A landscape with many peaks, sampled at points; each row gives a point and its height.
From any point a climber steps to the highest of the 6 points nearest to it. It stops when none of these is higher. Distance is the straight distance between rows; heights are no part of it.
<176> h=731: [121 102 121 168  98 102 150 145  73 100  80 125 117 138]
<488> h=816: [178 142 179  60 141 150 121 127 147 184  47 135 149 135]
<441> h=805: [ 96 137 129 115 158 156 117 100 149 138 175 144 120 127]
<283> h=492: [ 94 122 151 135 137 145 151  79 203 133 199 164 147 152]
<331> h=774: [ 83 129 150 123 147 154 132  85 175 142 177 155 141 148]
<367> h=853: [134 106  94 128  84 106 147 137  86  90 130 140 120 123]
<56> h=532: [178 108 151 133 105 143 143 141 121 147  42 116 121 127]
<417> h=879: [134 100 131 169  98 108 148 148  85 114  65 108 116 129]
<587> h=750: [ 81 122 186 123 150 159 125  87 208 162 129 118 191 125]
<528> h=478: [113 106 105 175 108  82 149 145  68  86  90 137 101 144]
<598> h=797: [ 90 127 137 134 150 150 132  85 170 139 189 160 115 150]
<74> h=813: [105 148 112 111 149 152 114 115 145 122 183 141 111 119]
<601> h=706: [146 137  59 145  97 104 139 142 129  73 181 133 101 119]
<602> h=424: [180 138 157  91 129 134 115 138 139 163  81 118 150 130]
<432> h=796: [109 149 169  93 169 153 100 114 183 172  98 109 182 138]
<710> h=629: [ 81 125 169 135 139 153 144  82 189 147 175 149 160 146]
<336> h=673: [190 118 154 107 109 144 135 135 121 165  55 122 128 126]
<635> h=483: [111 133  98 182 155  73 156 173  41 112  75 120  72 143]
<613> h=722: [ 84 110 193 115 130 146 156  83 219 150 169 143 188 119]
<200> h=890: [108 131 109 178 152  77 150 170  53 114  61 109  79 141]
<674> h=735: [ 78 115 183 127 151 156 128  86 200 159 153 131 178 130]
<185> h=237: [118 136 110 157 142 142 111 111 161 121 225 144  82 131]
<394> h=777: [115 145 133  91 149 150 110 127 117 132 155 130 139 112]
<106> h=209: [125 138  88 164 125 127 107 132 154 107 229 134  76 115]
<126> h=859: [173 144 183  50 133 153 137 132 144 194  34 144 152 137]
<422> h=512: [119 100  94 167  96  84 154 136  76  86 107 145 101 150]
<757> h=880: [143 116 117 118 100 118 137 141  89 105 138 129 130 109]
<108> h=565: [ 74 129 165 122 160 156 121  91 169 152 154 131 170 139]
<101> h=850: [126 139  85 113 120 128 124 137 132  97 186 137  97 106]
<34> h=899: [138 102 120 141  85 111 147 137  82 103 110 124 124 123]
<655> h=397: [131 147  63 170 114 105 123 147 132  82 216 125  90  98]
<537> h=152: [126 147  83 181 115 116 110 143 137  92 239 124  78 103]
<35> h=628: [145 139  54 163  94  87 140 148 125  64 185 131 103 115]
<193> h=806: [152 154 164  79 153 142 102 132 153 175  95 110 168 136]
<800> h=860: [137 137  97 106 112 124 133 136 110  92 160 140 112 112]
<226> h=841: [139 130  77 117 104 113 144 138 117  82 164 132 108 115]
<402> h=683: [ 90 139 170 120 165 161 104 101 178 167 125 113 177 131]
<377> h=811: [132 155 168  71 166 148  97 118 177 175  88 116 171 142]
<781> h=696: [128 116  76 161  89  88 148 131  96  72 130 146 100 147]
<196> h=728: [147 108 128 165 115 117 147 154 101 127  42 100 107 134]
<575> h=869: [149  99 135 159 100 116 140 145  94 125  70 111 121 127]
<762> h=773: [184 136 173  74 131 136 122 133 145 182  54 138 148 128]
<133> h=708: [122 142 147  94 158 145  95 125 128 152 139 116 157 125]
<172> h=793: [136 129 127  93 113 130 120 140 105 122 148 125 140 110]
<695> h=716: [138 123  59 148  86  89 145 136 112  67 160 141 107 131]
<45> h=866: [112 139 107 132 145 148 113 113 157 129 201 146  96 125]
<62> h=454: [173 112 147 124 106 134 129 148 106 142  87 118 140 120]
<705> h=898: [ 84 140 144 109 158 162 109 104 150 148 154 125 153 127]
<440> h=434: [110 117 102 186 131  84 156 151  63 105  68 121  94 142]
<247> h=891: [154 105 132 129  95 124 135 142  97 121 106 123 140 114]
<600> h=827: [113 135 104 110 143 143 114 119 142 113 190 140  99 110]
<424> h=718: [140 150 149  83 151 147 101 130 139 163 115 107 166 125]
<192> h=828: [118 116 116 179 135  87 149 156  65 115  52 101  95 134]
<755> h=744: [122 149 157  92 165 152  94 115 154 172 122 107 167 136]
<237> h=630: [165 146 157  85 140 140 101 136 133 164 102 114 158 126]
<195> h=770: [ 97 133 169 116 171 161 102 104 193 169 114 112 182 128]
<619> h=56: [124 138  93 148 134 135 109 126 153 114 214 136  80 120]
<544> h=455: [120 107 117 182 114  94 144 148  67 104  75 119 104 141]
<701> h=457: [107 119  92 186 127  78 152 150  49  92  88 146  83 148]
<169> h=895: [143 104 130 150  91 112 148 140  81 110  94 123 133 123]
<767> h=650: [135 116  62 170  92  80 156 137  89  65 134 150 100 150]
<571> h=791: [115 142 112  91 143 142 115 127 119 118 169 139 123 107]
<451> h=230: [ 90 136 159 111 170 157 109  99 158 159 144 122 162 124]
<244> h=254: [180 128 151 102 115 139 113 143 120 152  97 114 150 121]
<709> h=863: [155 125 143 104 110 134 120 143 100 135 121 114 151 107]
<304> h=826: [163 149 170  55 151 138 116 128 164 179  64 127 162 148]
<637> h=701: [133 142  65 138 119 117 123 138 137  91 195 139  94 108]
<168> h=713: [101 134 131 150 144 149 126  84 185 130 211 158 110 149]
<496> h=809: [134 138 143  92 147 145 105 128 123 146 140 118 150 115]
<163> h=306: [162 106 141 157 116 126 140 144 105 132  47  96 116 135]
<241> h=693: [160 106 144 140  94 126 134 148  99 134  78 111 133 124]

Where does a climber stop that starts at each point below?
<571> -> <34>
<710> -> <45>
<402> -> <126>
<602> -> <126>
<587> -> <126>
<424> -> <126>
<283> -> <45>
<226> -> <34>

Call two points neighbours if one is among the 6 nearest of the other. Go from one point of each pair to the other, from neighbour to neighbour, staying as high as possible. Name the lowest point that can't be avoided.
<34> / <45> -> <600>
<705> / <45> -> <441>
<34> / <200> -> <192>
